A landscape with many valleys, sampled at points; each row gives a point and its height.
A ball rolls from a point to the lowest of its 2 nearest points, and stops where none of them is lower. Distance is the straight distance between rows; heights are no part of it.
z_757 height 706: [101 123 169  83 119  75  88 161 126  46 130 166 160 142 174 118 124 126
 148  99  80 165 126 124 101 130 140  66 114  97 123 126  92]
z_410 height 511: [142  83 138 144 140 198 159 109 145 152 123 106  80 164 102 125  90  95
 107  86 113 114 103 117 152 100  68 151  90 144 122 129 139]
z_902 height 363: [153 117 171 158 114 167 111  91 193  88 169 127 143 161 121 128 130 106
 112 195  89 152  79 170 176  97  99  87 133 164 112 111 168]
z_538 height 322: [146 123 115 135 152 114 170 124 140 142 101  68  54 152  72 111  83 154
 106 111 130 193 134 119 181 145 107 132  76 160 116 126  78]
z_116 height 268: [163 139 193 129 134 130  77 168 137  95 147 148 161 129 111 113 120  76
  99 147  77 166 125 166  91  94 130 122 132 136  88 133  89]
z_645 height 306: [170 135 129 141 123  96 191 162  64 192 134 108  86  84 152 130 112 121
 138 116 164 138  92 127 106 161 127 133 147 125 117 154 142]
z_371 height 236: [162 124 117  75 114  55  65 182  92 118 118 173 133  70 134 147 133 104
 134 128 117 131 152 178  79 160 139 119 137 113 169 152 155]
z_192 height 575: [ 92 130 156 152 126 149 145  90 148 102 147 109 167  96 142 130 180 175
 127 166 113 168  93 107 187 108 126  81 132 135  88 107 111]
z_427 height 746: [154 141 172  98 115  65 106 174  99 115 125 139 141 125 134 120  81  75
 115  88  90 189 134 147 102 151 172  92  74  90 111 114  60]
z_112 height 419: [132 155 156 180 117 189 116 102 151 131 131 112 176 175  82 123 125  64
  75 177 115 148 141 122 130 101 140 153 169 120  84 136 107]
z_692 height 605: [ 66 116 134 152 150 191 153  72 165 117 127  98 125 129 147 135 151 166
 135 119 119 127 103  89 186 100 102 114 103 149  95 105 122]
z_33 height 81: [158  83 165 123 113 147 172 157  97 145 156 125 125 126 172 109  97  75
 136  67 115 145  70 107 153 141 109  73  97  89 134 124 127]
z_370 height 362: [117 152 124 158 115 156 151 106  93 150 119 116 181 116 155 117 165 123
 116 172 156 125 110  82 114 104 140 126 190  93 101 152 103]
z_135 height 275: [134 137 131 127 124 103 116 170 105 146 126 155 163 123 134 154 140 109
 134 109 125  79 142 116  49 160 145 145 171  89 153 134 147]
z_896 height 304: [143 174 102 177 104 111 163  97 107 155 110 100 149 145 122 112 160 159
 139 199 224 139 139 107 116 154 155 149 182 117 109 161  82]
z_536 height 328: [177 132 179 165 110 172 129 106 174  91 176 124 181 148 117 124 145  84
 118 204 114 140  95 159 137 106 111 100 150 136 101 122 122]
z_947 height 287: [111 171 103 173 116 174 134  70 162 145 120 101 144 199 100 142 143 112
 114 172 178  89 167 112 115 144 147 167 171 134 106 118 144]
z_118 height 386: [134  95 141 127 162 142 144 119 152 134 117  89  78 128  87 123 106 140
 107 107  83 169  99 131 210 110  79 101  77 174 119 128 106]
z_854 height 220: [ 93 157  94 140 134 129 153 109 143 103 104 115 146 153 134 126 162 167
 150 134 168  92 160 100 109 151 151 146 144 112 136 118  98]
z_281 height 221: [128 132 100 147 136 141 128 132 127 185 113 142 114 174 111 155 106 105
 119  85 160  45 159 115  55 139 123 192 153 133 142 135 173]
z_190 height 266: [ 98 162  85 170 121 133 168  95 108 154  94  99 135 180 154  91 162 173
 149 159 221 109 140  90 116 134 147 147 154 121 130 156  84]
z_481 height 466: [132 100 150 168 118 215 141 106 149 141 156 141 147 163 109 128 123  71
 104 128 120  82 111  99 115  79 107 157 142 109 107 133 148]
z_423 height 141: [189 113  85  96 123 104 113 164 125 155 128 102  76  63 102 139 101  90
 130 134 140 153 112 197 146 170  99 124 116 132 195 161 137]
z_300 height 761: [148 129 173 123 138  96 130 178  88 143 126 114 107 103 112 112  89  85
  94 111  81 203 122 138 107 126 149 137 104 112  95 127  80]
z_274 height 477: [ 68 127 123 111 131  83 185 134 104 124 121 111  98  81 145 109 151 209
 149 104 128 171 117  94 183 135 136  79 103 146 103 103  82]
z_194 height 559: [147 121 125 143 135 158  93 110 146 166 131 122 104 120  88 156 109 104
  86 140 110 112 133 166 159 122 108 151 125 173 136 113 211]
z_191 height 201: [190 107 110 106 130 114 129 147 130 139 108  69  79 140  91 125  74  85
 124 108 133 157 118 173 157 168 102 116  89 127 190 143 107]
z_676 height 360: [141 147 121 139 133  90 183 124  93 168 140 105 110  73 137 145 147 175
 131 148 180 119 114 135 133 157 136 132 158 167 109 147 151]
z_957 height 439: [162 105 130 109 131 113  93 118 149 118 145 131 119  93 122 151 137 140
 131 155 108 150 102 173 177 119  96  91 116 161 144 148 162]
z_726 height 157: [125 150  83 141 149  82 128 148  98 182 104 135  58 131  73 112  84 167
  94 109 161 152 194 131 128 138 141 189  93 195 112 134 143]
z_983 height 446: [108 119 162 165 129 210 112  90 173  97 135 126 166 183 103 124 132  90
  96 134 108 120 122 112 135  90 106 132 125 122  97 127 108]
z_189 height 552: [ 86 115  69  69 137  93 115 151 115 132 109 132  95  99 170 139 130 160
 173  84 139  80 136 140 133 170 121 118  95 154 190 116 170]
z_400 height 294: [158 136 157 145 120 136 122 108 162  75 137 117 171 152  99 142 152 117
 125 177 136 127 131 139 119 136 120 107 149 117 118 135  92]
z_225 height 691: [120 119 164  88 132  95  83 144 144  43 146 161 164 128 166 137 145 135
 144 135  95 138 121 143  99 114 128  98 147 117 128 145 121]
z_435 height 214: [110 121  99 105 149  83 135 168  82 187  97 127  56  87  98 111  85 161
  92  75 117 174 149 123 167 128 127 148  90 185 110 129 141]
z_460 height 247: [203 116 181 124 136 145  88 169 134 130 163 155 141 116 127 112 117  47
 110 147  89 139 114 175  83  95 124 135 143 130 115 142 129]
z_613 height 519: [120 115  89  82 132 102 118 126 147  86 108 114 112 148 155 143 134 158
 192 108 142  80 127 131 129 182 113 103  99 130 195 117 142]
z_785 height 516: [112 112 151 108 124  77 153 141 127  99 118 122 106  92 114 108 132 168
 132 116  82 209 120 118 185 125 122  62  77 142  96 110  64]
z_86 height 177: [ 64 164  84 127 134 135 157 120 149  96  90 129 162 164 197 111 171 165
 187 115 154  81 143  94 118 155 161 150 127  87 164 106  72]
z_321 height 87: [ 37 179  73 138 130  87 180 109  98 115 111 156 124 129 170  65 147 217
 166 116 162 131 200 115 124 114 191 146 113 115 139 110  74]
z_600 height 302: [ 79 179 109 165 128 174 113  69 160 119 105 116 164 183 107 120 162 133
 103 176 150 123 192 107 136 111 166 154 162 121  93  94 125]
z_866 height 480: [139 101 115  73 129  95  98 123 158  63 119 127 106 139 135 134 123 153
 157 130 115 138 116 152 158 147  87  75 105 137 175 148 125]
z_260 height 725: [104 121 162  91 111  69  82 168 108  73 116 162 148 146 131 116  93 113
 124  64  89 172 159 126 115 142 158  82  78 102 129 110  88]
z_522 height 256: [153 146 102 157 124 155 141 102 155 154 127 109 136 171  90 160 128 113
 127 147 174  53 147 128  96 155 129 168 166 140 130 133 158]
z_205 height 309: [165 127 138 117 108  83 144 176  90 165 144 152 158 108 178 150 128 102
 153  92 143  90 110 122  72 177 147  93 145  60 169 129 151]
z_863 height 338: [147 166 117 153 108 125 156  94  93 141  90 105 174 137 143 108 171 141
 125 205 176 153 122  91 110 124 148 120 183  76 105 158  57]
z_991 height 547: [117 114 175 131 132 129 151 122 144  91 138 115 142  99 131 118 156 143
 124 139  90 196  89 125 174 106 104  73 107 136  84 133  68]
z_878 height 259: [196 106 147 127 128 125 156 161  88 169 143 131 110  80 136 130 122  83
 132 127 126 130  98 144  99 138 125 138 146 102 139 146 149]
z_606 height 267: [137 127 114  92 128  90  68 155 111 121 130 166 154  88 132 167 145 134
 142 130 125  68 157 148  79 147 146 153 165 129 165 136 190]
z_475 height 337: [ 56 166 120 151 139 161 106  87 163  92 129 133 166 139 135 137 168 155
 124 158 112 126 166 111 151 121 166 146 148 133  99  77 146]
z_177 height 584: [117 129 134 122 137 128  97 128 109 164 152 151 132  70 130 166 144 140
 107 133 104 116 125 150 146 116 133 142 145 171 116 112 220]
z_770 height 226: [134 144 157 141 104 117 127 151 120 117 119 135 188 170 149 116 113  81
 115 103 126 153 119 111  93 152 144  81 114  50 136 127  54]
z_556 height 160: [160  56 159  96 101 142 147 159  99 154 154 155  99  94 177 109 117  87
 150  71 118 125  67 131 150 119 104  89 108 102 163 132 176]
z_988 height 227: [205 106 160 127 126 131 111 150 122 138 150 142 138 114 114 137 131  76
 123 151 122 104 120 162  88 127 118 141 156 115 144 151 148]
z_198 height 535: [149 114 121 145 158 175 117  96 162 150 109  99  82 165  69 149  95 105
  85 114 119 120 148 138 150 120  90 160  95 175 117 119 151]
z_334 height 487: [128  97 130 171 119 213 176 124 124 172 130 120 106 172 119 112  93  84
 107  82 134 105  88  78 118  94  89 158 119 117 114 143 137]
z_790 height 401: [ 92 154 108 152 144 108 166  96 135 149 145 103 121 100 129 141 160 191
 129 164 161 119 132 127 168 145 145 125 137 179 106 102 158]
z_456 height 390: [146 155 132 175 116 165 144 120 111 163 126 111 161 145 107 125 125  94
  92 159 152 140 127 101 107 110 141 161 179 106  88 161 105]
z_809 height 258: [178 117 138 130 141 117 146 146 133 130 116  52  79 162  80 111  59  94
 113 118 117 187 122 147 141 145 117 136  88 125 144 129  75]
z_6 height 631: [ 82 115 121 117 137 161 157  98 156  98 139 115 125 117 175 141 153 174
 190 115 121  86  94 101 156 130 105 118 112 138 137 116 132]
z_604 height 657: [118 115 143 107 127 159 119  94 168  60 171 149 152 137 171 154 148 155
 186 162 114  87  82 126 142 112 111 117 144 123 139 129 161]
z_60 height 190: [106 116 113 136 139 156 128 127 107 191 129 149 100 131 132 153 113 115
 123  84 145  44 135 116  91 108 118 192 137 154 127 122 204]
z_690 height 445: [ 82 137  96 131 150  97 189 105 142 123 120 102  94 106 119 108 150 215
 143 123 155 141 138 105 182 138 126 101  95 169 112 106 101]
z_845 height 194: [158 130  65  80 113  61  88 184  99 152  95 130  96  63 101 145 105 127
 115 124 146 146 164 175 123 187 127 128 112 137 183 150 144]
z_359 height 677: [130 131 140  79 132 116  78 109 183  28 157 159 156 157 164 157 136 146
 147 165 100 109 118 163 117  97 130 108 153 139 145 139 156]
z_543 height 582: [ 89 115  96  87 150 111  96 137 116 144 136 146 113  69 155 155 144 175
 148 115 124  78 131 144 144 134 123 140 120 175 151 121 201]
z_438 height 171: [136 132 139 147 106 132 170 144 103 144 126 113 156 147 160 121 110  97
 130  85 141 136  94  95 113 152 128  90 123  71 133 133  94]
z_97 height 775: [154 135 138 136 133  81 147 153  94 168 124  96  69  99  84 115  82 146
 108 137 112 237 137 121 132 120 161 164 108 142  82 128  74]
z_589 height 403: [162 110 153 147 130 140 127  93 161 128 163 113 133 109 112 144 141 134
 123 183  95 147  80 170 194 117  99  86 124 164 120 118 172]
z_64 height 162: [163  88 134 105 105 157  93 112 158 116 164 165 120 119 134 145 131 106
 145 143 140  77  98 165 134  96  96 143 144 124 171 134 213]
z_61 height 132: [ 64 180  84 150 133  85 154 111 102 136 131 155 131 102 126  96 152 215
 132 145 170 135 204 116 118 117 191 154 137 146 108 113 112]
z_573 height 246: [151 127 109 129 134 116  91 159 125 150  93 139 125 168  89 152 108  97
 106  86 128  69 173 136  61 158 130 176 137 118 167 140 155]
z_602 height 265: [139 149 174 146 124 135  97 168 118 114 125 154 186 145 133  90 124  52
  91 131  89 162 117 127  59 110 144 116 141  71  98 137  47]
z_320 height 257: [110 146 117 138 127 153 114  99 174  68 105 114 181 183 114 132 164 140
 146 154 147 103 167 105 103 144 141 134 152  83 139 121  75]
z_426 height 133: [ 49 174  86 122 134 118 166 116 104 112  78 136 155 153 199  71 162 193
 166 121 152 120 166  92 134 123 184 135 122  82 149 102  66]
z_834 height 420: [170 181 126 191 119 145 134 110  90 186 135 101 142 127 116 114 127  98
 109 205 163 189 121 106 117 118 158 174 187 114  67 164  97]
z_923 height 61: [ 94  74 120  74 125 144  63 138 130 118 148 182  95 106 158 141 112 121
 134  72  85 116 104 145 134  77  95 131 114 144 161 143 200]
z_734 height 329: [ 99 137 109  94 142  67 119 155 109 112 110 149 117  86 106 126 135 186
 127 116 118 140 183 120 124 141 155 122 107 146 128 105 124]
z_213 height 182: [109 173 116 154 110 104 128 122 103 139 105 147 145 124  96 109 141 163
  94 145 157 163 192 104 105 114 184 161 163 121  83 130  91]
z_290 height 154: [ 87 109 120 119 138 178 128 117 128 155 149 156 120 121 162 149 130 127
 162  90 119  42 109 106 108 100 111 176 127 136 132  99 201]
z_806 height 274: [129 111 112 106 136 113 121 147 114 147  98 117  91 117 103 133 110 140
 113  93 127 120 145 135 141 149 113 135 109 159 143 130 144]
z_89 height 371: [ 63 149 113 119 158 124 113 112 147  90 123 150 138 116 119 121 151 193
 127 123  99 146 183 102 151 110 149 129  99 147 104  84 121]
z_926 height 242: [133  68 127  92 111 146 122 137 130 130 129 124  77 130 145 119  93 107
 152  63 112 135  86 145 182 133  79  74  84 129 178 137 149]
z_553 height 200: [195  82 162 126 107 164 115 135 143 139 181 180 145 132 120 131 133  69
 130 162 133  76  97 145 103  91 116 149 157 108 144 133 192]
z_900 height 113: [111  91 126  94 129 161  81 117 150 104 139 170 117 148 157 150 115 116
 166  95 100  60 110 132 100  91 101 159 120 118 164 124 191]

For each start below, name the point where the ball stops.
z_543 | z_321
z_225 | z_988
z_896 | z_321
z_790 | z_988
z_600 | z_923
z_89 | z_726
z_97 | z_423
z_192 | z_988
z_135 | z_423
z_589 | z_321
z_118 | z_423
z_573 | z_923

Call two points neighbours if one is among the 2 nearest of the other. Go from one point of each pair to the other, from neighbour to neighbour, staying as low as possible. Name the highest point that can't be avoided.
z_923 and z_33 | z_116
z_33 and z_321 | z_410
z_33 and z_726 | z_89
z_423 and z_988 | z_135

For each start below, name every point that the ball comes to, in order.
z_475 | z_600 > z_947 > z_522 > z_281 > z_60 > z_290 > z_900 > z_923
z_300 | z_427 > z_260 > z_757 > z_225 > z_359 > z_604 > z_6 > z_692 > z_192 > z_991 > z_785 > z_274 > z_690 > z_790 > z_676 > z_645 > z_878 > z_988
z_370 | z_863 > z_896 > z_190 > z_854 > z_86 > z_426 > z_321
